Points on a hilly landscape, in no order, each with its height.
From any point a ball takes the steepest step (drop divided by distance) to one of its 2 nearest points. It stops when none of these is lower. Distance is the straight distance between rows; heights are no part of it.
fen h=0.51: [-29  -6  34  13 -14 -13 -10 -19 -53   1 -22  26 -40  22  38   3 -12 -16
  -5  -6  19  12 -29 -12  -5 -38  11  -1  -9   9  15  15  14  11  12  22
  16  11 -24  -7 -28  -1  27  21   0  18 -20  15  -1  -8 -17  10  15 -50
 -13  19 -19 -43   4 -13  29]
divam h=6.11: [  0   5 -30  34  37  -4  26 -21  -5 -11  24 -20  10  37  11 -23   3  11
 -20 -22  19  23   2   1   3   9 -23 -12  21   1 -20  -5  40  12  12 -33
  25  26  13 -14   3 -27 -13   2   9  24 -66  11  47 -26 -13   4  13 -18
 -48   8   8  30  11  45  13]
Vokab h=5.98: [-12  19 -14  36  23 -14  30 -35  -5 -13  14 -26  32  20   2 -16  10  13
 -39 -47  41  13  32  23  -6  14 -45 -13  30  -7 -25  10   5  22  -5 -17
  10  20  26  -6   9  -6  -7 -21   5  38 -69  15  24 -43 -13 -17   8  -5
 -29   1   1  19  27  16  17]
kure h=2.19: [-31  22  18  16 -28  17  -7  -1 -41   1 -24  36 -23  -5  33  -6  -6 -13
  -7 -39   7  57 -25 -30   3 -44  -8  27   2  -2 -22 -21  22   9   2  18
  -9 -16  -5  29 -17 -24  17  26  -3  27   8  -8 -26  -3  32  16  56  -6
 -57  -8  -9   4  15 -15 -18]
revim h=1.77: [-26  -5 -14   7  11 -12 -29 -44   4  -2  -6  -7  14   9  -3  50  16  -3
  -8 -20  18 -13  15  -7 -27   1 -53 -32  17  -6  30  56  10   5 -44 -17
  24  41  20 -24 -16 -12  15 -21  -2  35 -14  31   7  -3 -33   9  28  -9
  -1  34   8  10  -3 -14  -7]
ruka h=3.76: [  8 -26   0 -34  14  13 -26   9  -9  -9  26  22   4   8  -3  36 -22  36
   4  34 -43  -7   2 -10 -26  -1 -11 -47  -7   9  -5  40 -16 -24 -29   3
  -3  28 -28 -50  -5  21  -1   2  -9  13  -5  27  14 -31  -7   1   1 -57
 -12  23 -17   9  -6  27   7]
nuko h=2.58: [ 52  20 -11 -59   5 -25  11  40  54 -15  25 -21  13   3 -26  17   1  -8
  38  43 -35 -33 -18   5  25  27  44  10  11  -1  17  -1 -59 -35  -3  -5
   7  -4  13  19  25  11   9 -20 -30 -10  10  18  34  12  32 -49 -37  -9
  -5 -30  -5 -19   9   7 -11]
Nuza h=1.47: [ 23   0  13  -6  -3 -22 -21  15   0  -3  26   0 -27 -28 -36   6  16  23
  -4   4 -15  -4   5  -8  13   2 -14 -22  -6  47   1 -25   9 -17 -22  -8
 -11 -10 -17 -15  13   6 -22  -4  29  -6   8 -12 -28   7  -9  17 -44  39
  32  -4  23 -29   2 -15  19]
zep h=1.40: [-29   7   0  17   1  -6 -22 -34  -5 -13 -11  16  12   1  -2  15   4   0
 -16 -38   7   1  20 -24 -19 -11 -44 -34  33  22  10  30   2   8 -22  -7
   4  27 -11 -26  -7  -8   7  -1   3  29  -5  22   3 -17 -11   2  27 -24
 -18  11  10   0   7   1   3]
gukef h=5.77: [ -2  16  -8  37 -17  17  -7 -25 -33   4  -7 -40 -10 -23 -19 -33  -5  -9
 -60 -37  56   0  48   1   6  24 -35  13   9  29 -63   8 -13  22 -10  -4
 -23  21  24  29  -5  21 -10   3  -6  18 -19  38 -10 -12  16 -37   7  35
 -58  -7  24  15  18 -18   6]
duni h=5.88: [ -3  34  -2  17   5   6   5 -45 -24 -27  19 -36  18   5 -14 -36  10   2
 -60 -48  66   8  40   2  19  28 -41  -7  20  21 -61   0 -26  27   0 -19
   4  14  23  26  -9   9  -4  -7  -2  37 -74  28  -4 -35  -6 -43  -1  28
 -33   0  12  32  32 -21 -12]
rorop h=4.24: [-23 -33 -15  -3  -5  -9   0 -25 -43 -15  -6   8  44  22  27  40   9  20
  -2  -6  20 -12  -9   5 -33  12   4   2 -44 -51  57  12  28 -22  12  24
  12 -13   4  27  28  -3   7 -33  14  20   0   5  27  54  34   5  18  -8
   5  17   6 -37  -2  -1  17]
nule h=2.83: [  8  20  14 -13 -14   2  19  31  16  19  10  -2 -27   4 -14 -30  31  16
  14 -14  -1  16 -35   9  -1 -14  38 -11  22  28 -18 -29 -49  -8  32  -6
  -9   8 -39  -2   2  -3  10   3  23 -14 -17 -34  -6   1 -14   2  -6  14
 -12 -21  -3 -32   5 -45  14]
kaz h=6.30: [ -1  -5 -34  39  29  12   4  -4   3 -11  18  10   1  24  18 -25 -10  -2
  -6  -3   1  27 -37 -28  -1   7   7  -7  11  10 -11 -13  26  14   9 -37
  14  34   4 -10 -16 -31  -9  13   5   5 -32   6  34 -11   2  12  19 -17
 -52  11   1  23   1  53  -2]
sib h=1.83: [ 57   3  -5 -27 -14  13 -44   8  40   1 -21 -24   6 -41  -8   4 -20 -36
  29  19 -21 -37  34   0  23  46   7 -21  20 -11  12  37  -2   9 -17 -28
  -4 -22  14  17  -3  27  -3   2   2 -26  43  40  25   9  24  10 -32  27
  32 -23  15  27  -2  -2  31]
Nug h=2.52: [-18   3  -8  28  38  -4  28  19  15   0   4  -1  24  21  11 -24 -20 -39
  -2  30  35   6 -32  12  -7  -2  20  17 -14 -50 -35  -8  18  34  11   1
   5  27  37 -15 -12 -21 -23  35 -21 -26 -40  27  -4 -10 -36  -1   9 -43
   8  12 -15  56   5  45 -32]
sefel h=6.54: [ -6  -5  -7  36   0  16   4  11  -9 -29   7  38 -16  11  22   6  -8 -17
   5  14 -24  12 -58 -53   1 -11   2 -35  35  13   5  20  11  25  10 -13
  26  34 -13 -10 -36 -37  19  14  18  -1 -47  15   1   4 -18  24  36 -12
 -55  14  -1   1   0  29   1]
zelo h=1.41: [ 22   2  -9  -6 -17   3 -24 -10  33  14 -12 -19  14 -26 -19  20   2  -5
  29  -9  -7 -11  39 -14  18  34 -11 -32  12  -1  14  27   0 -19 -27 -13
   1  -2  -1  14   7  20  -9 -13   7  -9  46  21  19  29  15  10 -23  38
  21  -9  15  14   1  -3  14]
koro h=1.69: [-43  31  22  22  16 -21  14 -27 -15  -6  -8   6  20  21  21   6 -26 -29
 -17 -12  78  -3  -7   4  -9  -7 -21   8   1 -40  -7  16  -1  35 -16  22
   1  17  24   0 -14 -18 -16  23 -23  34 -32  16 -26  28 -32  -6   6 -23
 -16  10  -2  35  19  -2 -21]
pade h=3.53: [ -8   4   9  13  12 -11 -14 -15  29   1  34 -23   2  23  -8   0   7 -33
 -13 -42  24 -34  72  48 -10  29 -37 -16   2  10 -12 -17   1  32 -21  -7
 -12 -11  -5   1   6   8   4  14 -14   1 -38   1  27 -18 -17 -22  17 -28
 -22   2  -2  25   1  21  -6]
Zizul h=2.90: [-26  -1 -44 -13  -1   0  18 -16  -8  13 -24  -5 -27  12  15 -42  -3  -6
  -4   5 -15   1 -29  -3  27  14  18  77 -54  13  10 -26  18 -11  36 -20
  37 -36 -11  23 -17  -8  -4 -27  -7 -31 -10  -3 -26  17   0 -32   8 -26
   4  24  -1   3 -13   3   5]
mora h=2.31: [ 65   0  -8 -40   2 -10  17  60  24  -8  34 -22 -30 -10 -26   4 -14   8
  26  35 -48 -12  -3  12  22   6  38  15   3  39   2 -16 -46 -17 -12 -11
 -18 -25  -6  14  24   6 -23  13 -16 -15  32  -5   6  11  24 -20 -43  -2
 -13 -33   1 -34   6  -6  15]
fum h=0.83: [ -4 -56   2 -11  40 -11   4  -1 -23 -29   5   3  32  -1  11  16   7   3
 -10  32   8 -12  -7  21 -29  -8   4   2 -38 -23 -12 -18  16  27  29   1
 -11  23  59   9  42   1 -16 -19   0  -9   1 -44  11 -34  47  -9 -30   6
  63  -7 -10  39 -16  24 -17]
til h=2.44: [ 24  -2  26  -7 -33  34 -16   7 -34  36 -12  23 -20 -43 -14  23   5  36
  16 -11 -43  36  21  -8  15 -25  -8 -20  25  39 -38  27 -23 -16 -11  17
 -18  -8 -55   3  17  -4   0  17   2   6  47  11  -7  -4  14  27  31  15
 -28 -27   3   9  14  -7   7]
viri h=2.01: [ 69 -18  -8 -28  -7  -9   6  66   3   7  19 -34 -38 -12 -15 -21 -16  17
  22  36 -38  -9  13  32  18   6  26   7 -14  33 -18 -13 -26 -12 -15   4
 -22  -9 -10   6 -15  23 -23  14 -16 -14  47 -18  -7 -19  12   2 -51  11
   5 -29   3 -21   5 -14  38]
Biki h=4.43: [-14 -27  -8 -10  17  -1   7  12   2   6  -3  34  28  19  12   2 -20 -25
  13  50  -1 -10 -51 -26   1 -16  29   5  13 -20  26  -7   4   5  22   7
  20  30  -1  -8 -10  -6  13 -19 -11 -15  -4   6  -4  10 -13   6  14 -28
  18  18 -11  16  -2  49 -24]
Kiba h=0.93: [ 15  -5  -1   9   7   2  16  23  -6  19 -19  -8 -31   3  16 -41 -17   0
  10   3  22  41  13   0  -3  -3  36  22 -35 -30 -45  -9  16   4  31   9
  10  27  20  15 -17   5  -4  26  -1   1  59 -42  -5 -12  18   1 -18  65
  -4  -8  -7  16  14 -21  20]
Fuzek h=1.72: [ 19  -7   5  -6  -9   5  11 -44   2  16 -19 -27  13  -4  -4   6  -3  30
  -6 -15  -2 -11  27  30  14   8 -19   1 -16   0 -20   4   4 -11  -9  19
   0 -11 -15 -20   8  38 -14  -9  -5   9  -8   4  -8 -14 -65 -24 -24  -2
  20  36   0 -25 -10  -9  15]
banin h=3.41: [ -8  23 -38  19 -20   7   5 -24  -9  -3 -21  -7 -22  24   5 -48  -8  -5
 -10 -27  13  26 -15 -17  31  13  15  53 -30  16 -31 -20  21 -26  26 -31
  11 -37 -21  10  -9 -23   7   6   7 -10 -19   3 -16  -9   1   1   3  11
 -16  19  12 -17 -15 -10 -10]
Lakem h=0.70: [-32  23  28  10 -14  -9  -6 -61 -45  -7 -12   5  -5  11   3  -1   4   3
 -11 -11  34 -15  -4   4  25 -16 -14  25 -35  -5  -5  -9  25   3   5   4
  10  -4   0  12 -23   9   0   3   0  11 -41  -1 -34  15 -33 -13  -6  20
  25  44  -3 -15 -17 -37  -8]
monil h=2.84: [-33   7  -3  20  42 -11  26   2   7   3  22  14   2  23  29 -21 -25 -34
 -10  20  53  -7 -16  37 -13   2  17  32 -28 -35 -26 -30   6  39  26  17
   1   9  17  -3 -21 -22  -7  38 -25  -4 -45  -5   2  -7 -32 -28  19 -62
 -19  21 -22  37  -1  45 -19]
Kulek h=2.22: [  0 -10  33  -3  -9 -11 -53   1 -24 -15   9  44 -13 -40 -16  27  21   2
  -1  -9 -55   4 -31 -24   1 -24 -11 -27  13  54  19 -18   2  -8  -8 -12
  -5  -1 -21 -16  14 -25   8 -16  40   9   2 -37 -21   1  19  39  -9  25
  15 -18  -2 -20 -17 -20   2]
zokaz h=1.36: [  1  12  20  -9 -11   0  14 -21   8  17 -18  13  14 -18 -10  10  17  43
 -15 -55 -20  25  -2   5   2 -21  -8 -12  39  52  13  30 -23 -36 -30   8
   2 -14 -46   1  36   0  35 -24   0   7  -8  39  21  26 -13   6  36  19
 -31   6  -8 -64  -9 -18  17]
Zisik h=3.93: [  3   9  -2  28 -17 -19 -16  24  31 -17  13  -7 -18 -12   1  -9   1 -29
  -5 -18   2 -31  55   2   6   8  -9  -4   5  18  -1 -34  54  35 -16  -9
 -33 -38  13  -9 -23  13 -10  42  -4 -11  14 -22 -18  -6  28   1 -13  27
  17 -18  15  13 -13   2 -14]
som h=3.30: [  4 -21 -25  10  13 -23  27 -19   2   4 -14 -12  60  28   7  29  -7  12
 -38  -8  51  -1   9   7 -45   7 -14 -39  -2 -57   0  46  -7 -26 -14  55
  -2  41  17 -35  34  -1  -3 -23  -7  14 -25  19  45   6 -20  13 -11  -9
   8  21   7   6   5  19  16]
Dumuf h=0.24: [ -7 -34   6  -5  52 -17  -8  26 -13 -15  25  11  28  13 -10  -9  10  -4
  -4  36   9  -9   9  35 -20 -13 -12  -6  -8 -10 -35 -23   7  37  16 -11
 -19  27  45  -4  25  -4  -8  -5  -5 -17 -10 -48  -4 -67  30 -14 -34  -7
  54 -27 -20  59  -3  25  -5]
godo h=5.59: [ 18  -2 -15  33 -29  11  -4 -24 -41  13  -4 -30 -15  -9 -10 -26  -8  24
 -35 -15  35   3  44  -1  15  -1  -3  36 -25  21 -37  -4  30   4   1 -14
 -17  -2  11  24  -3  15 -24  11  -6  12   8  28  -8   4  36 -11   3  31
 -32  17  33   0 -14  -4   5]
dovi h=5.22: [-27   1 -12   0  10  10   2 -28 -30  -1 -25   3  21 -46 -30  23  24  23
   6 -37   0   5  52 -33  12 -13 -37  27  25  23  27  44   7 -14 -44 -11
  -2  -9  -3  37  30  -8   3 -11 -11  27   6  37  -6  47  31   3  52  39
 -36  13  -3  -7  -3  -7  -7]
kotem h=1.27: [-24  12  -1   6  -8  -5   9 -19 -33  18 -13  16 -22  24  33 -10 -15  -2
 -27 -24  29  37 -29  -8   3 -25   5  20  -8  -8  -9 -18  22  -1   9  13
   4   2 -12  -9 -10   0  11  27  -2  16  -9   9  -3  -7  -1   7  25 -51
 -47  28 -12 -16  17  -4   9]
pigip h=0.82: [ 42  -7  11   2 -27 -21  -2   6  14  11  16 -17   2 -23 -16  -8  21  43
  16  -3  15   0  48   1   7  19   5 -15 -13  14   4   3  -6 -28   0  -7
  -1   3 -14   5  27  13 -29 -16   7  -3  26  -9  21  26  20  16 -38  49
  12  -5  29 -16 -15  -5  41]
femiz h=2.88: [ -7  -9  14   0 -22   3 -33 -27 -27  -4  -5  33  -7 -26   2  13  20  16
   6  -7 -35  -2 -20 -31   3 -18   6  12 -18  43  23 -26  14   1  13 -32
  11 -20 -11  22  15 -17   4 -31  42   8  -2 -26 -18  -2  34  10  -4  40
   6  -2   3 -13 -37  -2  -6]
Patof h=2.38: [ 13  26  30 -13 -24  -3   5  25  15  32  10   4 -31  -8  -9  -8  36  36
  19 -28 -24  34  -6   2   9  -5  18 -35  32  53 -27 -27 -52 -11  14  -8
 -24  -5 -59   4  19  -9   3  12   1 -14   3  -7  11  27  -9   7  18  33
 -31 -35   9 -28   8 -43   5]
difuz h=2.65: [-17  27  29  22 -25  21  24  50  22  14  -1  -3 -54  -6 -15 -37   2  -2
  33  -3  -6  18  31 -11  15   1 -16 -16  24 -33   2  -4 -15  24  11  16
 -10  -9   8   7 -52  -5 -23  21  18 -17  27 -29 -32 -19 -14  16  -2  39
  33 -12   9   8  17 -56 -14]
godu h=3.78: [ 13   5  12  15 -10 -17 -41  14  30 -11  37 -18 -26  -1 -23  -5  12 -36
  -3 -23   5 -40  68  36  -4  30 -29 -28   3  44  -8 -30  27  38 -31 -17
 -31 -30   3  12  -5  21 -11  27   2 -20  -8 -15   8 -21  11  -6   4 -14
 -16 -22  16  28  -3  26  -7]
Nat h=1.51: [-23 -38   0  -9  16 -17  15  -8 -27 -21  -7  14  12   5  18  -8  -2  -4
 -17  30   4 -25 -38 -21  -5 -18   9  34 -35   0  23 -15  21  25  42  -8
  12  10  45  18  14 -19   6 -50   9 -17 -10 -52  -6 -14  26 -11  -9  -8
  34   4  -6   9 -20  26  -3]
pul h=5.01: [-37  -6 -11 -18   5  40 -27 -32 -21  17 -23  26  31 -24  -6  31   7 -10
   0  -1  11   0  17 -36 -10  -2 -16  10  28 -22  17  32  16 -21 -36 -13
  19  -2   9  14  26   7  -5  14 -19  33  14  30 -11  43  43  22  44   2
 -53   6   3  15  15  24 -30]
rul h=3.14: [ 15   9   9   0 -27  10 -13  27  42  24 -23  -4 -13 -20 -22 -16  -8 -51
  26  -8  -2  -8  38  14  -4  17   2 -18  20 -32  -1   8  16  30   3  13
 -17  -1   9  15 -39  19 -15  32  27 -40  48  -2 -17 -19  14  12 -14  45
  44 -34  12  25  18 -25  -1]
Sezig h=2.45: [-33  -1 -14  -5  -8  15   4   6 -26  24 -16  28 -35   6  17 -42 -10  -7
  27  14  -7  16 -14  -1  24   1  35  55 -26 -10  -2 -42  -2  11  37 -18
  24 -29  -8  42 -26   1 -12 -12 -11 -28  28 -14 -35  23  17 -15  27   8
   5  30 -18   8  -7   1 -15]
kir h=1.05: [-11  -7  12  13  32   4  11  49  14  -8   4  10   4  11  -9 -38  -1 -14
   1  30  13   1 -18  17   1 -24 -12   9   4 -11 -28  -5   7  40  14  -9
 -16  32  46 -10   6  -9   4  13  -8 -38  -1 -53 -32 -72  -9 -21 -15 -22
  50 -29 -13  47  -2   9 -12]
sirep h=4.20: [  1 -27   3 -44  25   9  -5   8  -2  -4   6  15  29   8  10  37 -16 -13
  24  59 -45 -30 -51 -13   0 -11  22 -11  -1 -14  49  20  -8 -11  -2   2
  36  25   0 -15 -15   0  16 -17 -20 -11  -4  30  12  26 -34  -5  22 -37
   1  26 -17  -6 -14  28 -16]
niv h=2.34: [-34 -26  -7  -1 -22   3 -16 -35 -33 -14 -17  30 -10  -6  31   2   0  -6
 -24   4 -17 -17 -44 -45   0 -25   4  23 -20  14  23 -16  20  19  29 -33
  19  -9  12  42  -1 -14   6 -43  32  11 -22 -18 -20   2  42  -8   1  11
   6  10   5  -3 -24  23  -2]
Lim h=1.30: [ -8  11   6  -4  10  -1  36 -39  -9  18 -28  -1  -6  18  18 -20 -11   9
   2  -3  10  -5 -19  21  19 -20   8  25  -7 -19   2 -10  -9  -4  20  15
  16 -22 -19 -18 -16   8  -3  -8  -7   0 -22  -3 -14  12 -73 -20 -21 -14
  32  36 -21 -31 -19 -16  14]
gamed h=1.46: [ 55  -9   1 -10 -15 -13   5  30  -3   6  13 -32 -20 -36  -5 -33  -7  15
   2  30   1 -24  44  29  25  11  22   8 -18  16 -15  -8   3 -10   2 -16
  -3   6   9   3 -11   7 -41   1  -6  -8  43  -9  23   2  -6  13 -60  48
  30 -26  26  -5 -18 -20  53]
Lala h=4.42: [-25  18  -7  17  -2  17  13  -3  22  14  -8  25   4   9  17 -22  -3 -17
  19 -21  20  27 -14 -35  11  -8  20   7  43 -43   7   0 -16 -12  27  -4
  14   2 -13  14  -4 -14   2  10  12  -8  18  -2   1  43  16  17  27  15
 -19 -30  -1   5  31  -1  11]
Pov h=2.15: [  5   2 -19   6  15 -17  16 -41  34 -22  -4 -51  34 -11  10  62  21  36
 -13 -26   0  -8   2  50 -38  41 -22 -33 -15 -43  28  39   7   2 -21  -6
  25   1  31 -25   4   1  12 -31   3  32 -16   9  39  -9 -76  13  18 -18
  30  19  -3  -4 -16   0   2]
tuzuk h=5.41: [ -3   9   0  28 -14  16   9 -28 -30  11 -12 -12   3 -17 -15  -7   1  31
 -12 -30  18  14  40 -14  24   0 -14  26   3  20  -5   0  12 -15 -21  -6
  -4  -6 -18  20  19  14 -11   5 -15   1  23  37  -8  35  25  -4  27  28
 -37  12  30 -15  -4  -9   4]
Mevo h=1.99: [-20   9 -33  -4  10 -15 -10 -38  31 -28  -3 -36  20  -5   1  71  37  19
 -11 -20  21 -17   0  24 -36  19 -42 -26   5 -42  30  67  16   9 -36 -12
  26  38  39 -28 -22 -20  28 -31   3  29  -5  47  33   2 -59  25  41  -9
  18  28   3   1 -13  -5   1]
govez h=3.91: [ 27 -27 -15 -26 -19  15 -30   0  16  -6   0  13  35  -9  13  43 -21  -7
   7  21  -6  -7  25  -8 -18  18  -1 -17 -24 -30  10  12  -6 -30  -3  23
 -23  -9   4  -9  13  30  10 -13  -5   3  33  15  39 -12  79  20 -36 -10
  10   7   2   1   0  31 -24]
fogok h=3.97: [ -9  34 -29  35  -3  25  19  -5  14   5  -4  -2 -18  19  18 -51  -8 -10
   8 -27   7  33 -33 -29  13  -1  30  22   6   4   1 -25   0 -15  38 -17
  17 -14 -23   5  -3 -31  11   4   9 -13   8 -10   1  20   3  -6  13   4
 -30 -25  13 -19   2  -4   7]
depuz h=2.08: [-31  12   4  22  35   4  22 -24 -11   7  -4  -9  30  17   4   0 -22 -36
 -36  29  62  -1 -18  12 -22   5  10  30 -41 -64 -37  -3   7  17  14   4
  -5  17  47   0  28 -21 -45  31 -22  26  -9  28  -3  23  -4  -4 -16  -9
 -22  -8  -7  59  11  23 -29]
zinit h=0.67: [  7   5   1   5  -8  13   1 -35   8  11  -5   6  13   1   0  21   1  31
 -21 -39 -12  16  -2 -16 -11 -19 -37  -8  26  41  20  33   4 -18 -30  -6
   5   0 -36 -30  24 -19  32   0  -3  17  -9  23  27  -2 -21   6  37 -22
 -40  -3  12 -36 -14  13   3]
kos h=2.24: [-29  21  23  16   7  19  32  35   9   8  -5   4 -17  19   0 -32   8 -12
  31  40  -7   3 -39  13  13 -23  10  23  25 -23  33   8 -32  13  25  21
  12 -15  19   6 -39 -25  11  -1  -9 -36  -2 -22 -39  -2 -48 -21   3 -32
  61   4 -12  14   0 -20 -25]
fulo h=2.94: [ 25 -27  -4 -39  10 -28  20  26  28  -3  22 -10  54  14  11   2  -2  -2
  25  21   7 -21 -24   0 -30  20  32 -11 -33 -15  26  -7 -35 -47  21  18
   7  -2   1 -11  38   6  11 -41  -7  -2  -6  -5  38  15  15  -1 -44 -21
  16  11  -4 -27 -14  19   8]
naf h=4.07: [ -6 -28 -21 -25 -11   0 -16 -18 -13  -9  -1  18  53   6  12  45  -8  -5
   7   8  17  -7  22  -1 -27   7   4   0 -32 -42  28  -5  22 -26  11  31
 -24 -16   8  12  18  17  -5 -29  -6  11  12  12  24  40  62  22  -1  16
  27   9   0  -5   8  18 -18]
pufe h=3.18: [-18   1  -2   6  21   1   8   8  24  -3  17  -1 -14  33  13 -22  -7 -28
  -3  -1  20 -25  20  43 -14  -2   0   0  -7  -4  -9 -25  11  38   4   8
 -22 -11  11 -20 -25  -1  14  32 -14 -12 -34 -25   1 -34 -25 -26  18 -65
   1  22 -18  13  -2  19 -24]
kobeb h=1.85: [ 21  16  28 -22 -38  11  -5 -11 -11  28 -11  11  -3 -21 -23  15  13  44
 -16 -23 -35  41  16   7  23 -10   0 -11  18  69 -29   7 -33 -26  -6   9
 -11  -7 -59  -7  25   4  27   3   5  -9   3  28   4  11 -20  14  26  28
 -24 -14   0 -39  -9 -32   7]
Ged h=2.93: [ 22  20  -4 -14  21  -7  20  11  37 -22  26 -38 -22   3 -22 -11   9  12
  -1  18 -52 -20 -21  17  24  15  12  28  -8  49  37 -39  -6 -25 -27 -17
  12 -47  -9 -10  26   5  -2 -13   1 -14 -15  -9 -10  14 -39 -16 -39   0
  16   2  11 -54  -3  -4 -16]
pezip h=3.99: [ 22 -11 -11 -36   7  29 -12  -5  19  -7  18   2  10  -7  -7  34  -6  14
  28  44 -35 -21 -20 -33 -14  12  -4 -22  11   4  24  40 -25 -48 -21 -27
  35  26 -21 -22  -3   3   9 -28   2  11  15  30  18   8 -16   8  15 -14
 -26  25  -2   3 -23  30 -16]
nom h=3.52: [  9 -21   3 -29   2   5 -28  32   6  -7  21  13  -4   0 -17  29 -20  -1
   3  15 -53 -15  -3  -5 -20  -1  -8 -44  11  14  -7  15 -15 -12 -24  13
 -43  -4 -16 -37  -6  31  10  10   9  -4  19  -4 -16 -35  16  13 -20 -31
  14 -20 -13   5  23  19  -1]
soki h=4.74: [-44  10 -14   2   5   8 -14 -31  -9  13 -20  35  34  11  15  24 -10 -31
  14  14  24  -4 -11 -40   6  -2   3  14  31 -56  46   6   7 -17   8  -7
  17  -1  -5  31  -5  -9   1  -3  -3  12   2  21  -4  67  25  17  19   7
 -11  -9  -8  18  18   7   8]
Pima h=2.64: [ 39  33  -1 -19  18  -2  13  45  47 -16  32 -44 -36  -3 -36 -22   4  -8
  28  24 -57 -31   9  20  32  37  23  -7  22  37  35 -23 -15 -22 -29 -14
 -10 -41  -2   4  20  18   1   8 -11 -18  12  -4  -6  29 -15 -21 -34  12
  19 -26  17 -26  13 -18 -10]
ledu h=2.78: [ 24  -4 -10 -53  19  -7  11  14  40 -12  17 -10  44   8   2  19   0  -2
  42  38 -13 -12 -16 -17   1  37  34  17 -25 -29  22  10 -35 -46  24  -2
  18  -7   2  10  29  15   8 -45 -14 -13   4  20  49  33   9 -11 -20 -23
  13  16 -21   3  -9  20  -9]
Zam h=3.23: [  1 -18  18 -19   3 -18 -25  42 -13 -13  31  21 -16 -11 -24  40   4  10
  -8  12 -62  10 -27   1 -21 -24  -1 -33   1  30  -1 -15   7   0 -45  24
 -51 -20 -25 -39   2  18  23  26  19  10  22 -31 -35 -26   9  28 -10 -31
  25 -32 -15  -2   6  -4   8]
Sut h=4.41: [-23 -28  -6  32 -11 -30 -16 -41 -35 -24  -3  -3  38  39  33  37  12  13
 -10 -20  17 -26   2 -18 -25   1  -3  23 -29 -20  58  14  39   8  14  12
  15 -12   7  22   6 -14  14 -14   9  16 -26 -12  13  55  22   6  15  12
  14   4  15 -29  -9  -5  25]
rabuk h=2.00: [ 22   1 -16   7  -1  -2  18 -36  23 -23  -8 -52  28  -6   2  33  12  44
 -17 -30 -12 -24  27  47  -9  42 -26 -10 -35 -20  11   8  23  -3 -27 -13
  14 -29  15 -25  17  22  -9 -28   4  26 -26  -9  36 -10 -58 -10  -7  -7
  33  27  -4 -37  -8   5   7]
Zomid h=3.31: [  9  -3  -2 -24   2 -11  21  69   8  17   1 -14 -40   5 -14 -41  57  13
  -5  28 -10  33 -67  -1  -3 -32  34  36   4  26  -5 -23 -38  -8  35  10
  -3  14  -3   5   0  -6  32  -5  19 -36  11 -69 -27 -36  -9   1 -10   4
   0 -25 -17 -25   9 -45   9]
kap h=1.96: [ 12  22  17  18 -28  24  10  22  -9  16 -15  -7 -55 -16 -21 -47  -5   9
   8   8  11  22  23  -3  27  -3  10   7 -12   2 -35 -30   6  12  26 -13
 -13  15  -6  11 -33   5 -15  19   5 -25  31 -15 -29 -36  -8   3 -15  58
  15  -5   5   1   3 -32   4]
Veru h=3.75: [ 27 -32  -4 -28 -24  -4 -47  25  13  -2  -1  20  10 -23  -5  33 -20 -13
   9  16 -12 -18  38   5 -17  23 -21 -32   5 -10  -7  25 -12 -20 -29  19
 -44 -15 -14 -14  -2  40   0   9 -14  -4  31  20   7 -23  67  18 -35 -11
  10 -11  -4  15  -1  23  -2]
tov h=1.75: [  5 -13  -4 -12   8  23  15  26  -3  39 -17  16 -44   6   3 -43 -18  -8
  19  11   2  51  -7  10  12   7  51  28 -12 -40 -19 -18 -21  10  43  -3
  20  13   9  27 -16  12 -24  15  -9 -10  63 -17  -1   6  17   1  13  22
 -20   1  -3   2  28   0  -1]
vunu h=3.12: [ 34  -4 -24 -13   3 -12  37   6  31  15  -1 -20  53  18  12  10  -5  -1
   1   6  22  -2   0  12 -39  28  18 -31 -14 -38 -16  15 -39 -58   9  50
   1  20 -16 -32  37  11   0 -19  -2   3  -4  12  55  17   0   4 -51 -10
   0   6   5   4  -8  12  23]
ven h=2.79: [ -7 -18  44  -2   9  -7 -36  29 -23 -15  17  42 -31 -32  -2  35   8  -4
 -13   5 -68  14 -50  -7  -9 -40   0 -21  16  51   2 -11  12   5 -23   1
 -15 -10 -13 -28   8 -14  29  13  33  14 -18 -32 -30 -23   3  34   6 -26
  18 -31 -26 -21   0 -20   6]
gepit h=1.84: [ -3   4   0 -14  12  34  10  55  29  -2 -13   1  -4  16 -19 -27   9 -17
  16  46 -21  -2 -35   9  23 -18  16  29  32  -9  11  -8  -8  19  17  17
   6   2  38  -8 -12   1 -10   5 -12 -45  44 -32 -35 -37  -4 -35  -4 -20
  40 -12 -13  12  11  -5 -39]
Sal h=1.73: [-14  20   7   2  16 -19  35  -5  17   8  -6  -7 -10  20   2  -1  -7  -2
  15  18 -10 -17 -28  24  18 -19  11   1  14 -11  23  -6 -30   8   8  24
   0  -2  -9 -22 -12  -3  11   5  -2 -14 -10 -25 -20   3 -85 -22 -21 -15
  52   8 -12 -21  -6 -21  -5]
bezat h=2.96: [  4  10  30  11 -27  21   4   9 -32  27 -31  27 -11 -25   9   7   7  17
   4 -28 -27  55 -20 -27   6 -53  -2  -9  37   5 -22  -3   1  -4  -5  34
 -15 -10 -34   6  -4 -25  15  22  13  12  29 -15 -20 -10  28  30  54  -4
 -46 -16 -18   4  15 -20 -18]
peme h=1.20: [-46  26  43  29   4 -16 -13 -25 -36 -20 -11  26 -17  11  23  -9 -16 -20
  -1 -13  41 -20   6  10   0 -28 -21   2 -26 -15 -13  -4   0  37  -6  25
   3  -7   9  12 -29  -7   3   9  -9  15 -38  -1 -50  -4 -34 -19   7  -7
  24  19   1  11 -13 -38 -13]
zuro h=3.51: [ 11   0   8  20 -54  -5 -43  31  16 -12 -13  -8 -27 -35 -14 -14  -2 -50
  -5 -19  -1 -19  58  -4  -9  15 -15 -31  33   5  -9   7  30  55 -16   7
 -25  -7  11  14 -46  11 -24  44   9 -22  42   5 -16 -22  47   3   2  47
  -3 -44  26  31   5 -29   1]

For each start below, name the point where the ball stops.
sefel => Dumuf
Lala => Kiba
govez => Kulek
pezip => Kulek
nule => zinit
gukef => Kiba
Zisik => Kiba
ledu => pigip

Call two points neighbours if one is among the 2 nearest of the other. Go from one point of each pair to the other, from neighbour to neighbour, staying as low as possible. Name the highest point that can't be avoided.
Kiba / Lim => rul
Dumuf / zinit => kos
pigip / Lim => femiz
Lakem / zinit => Pov
fen / Lakem => peme
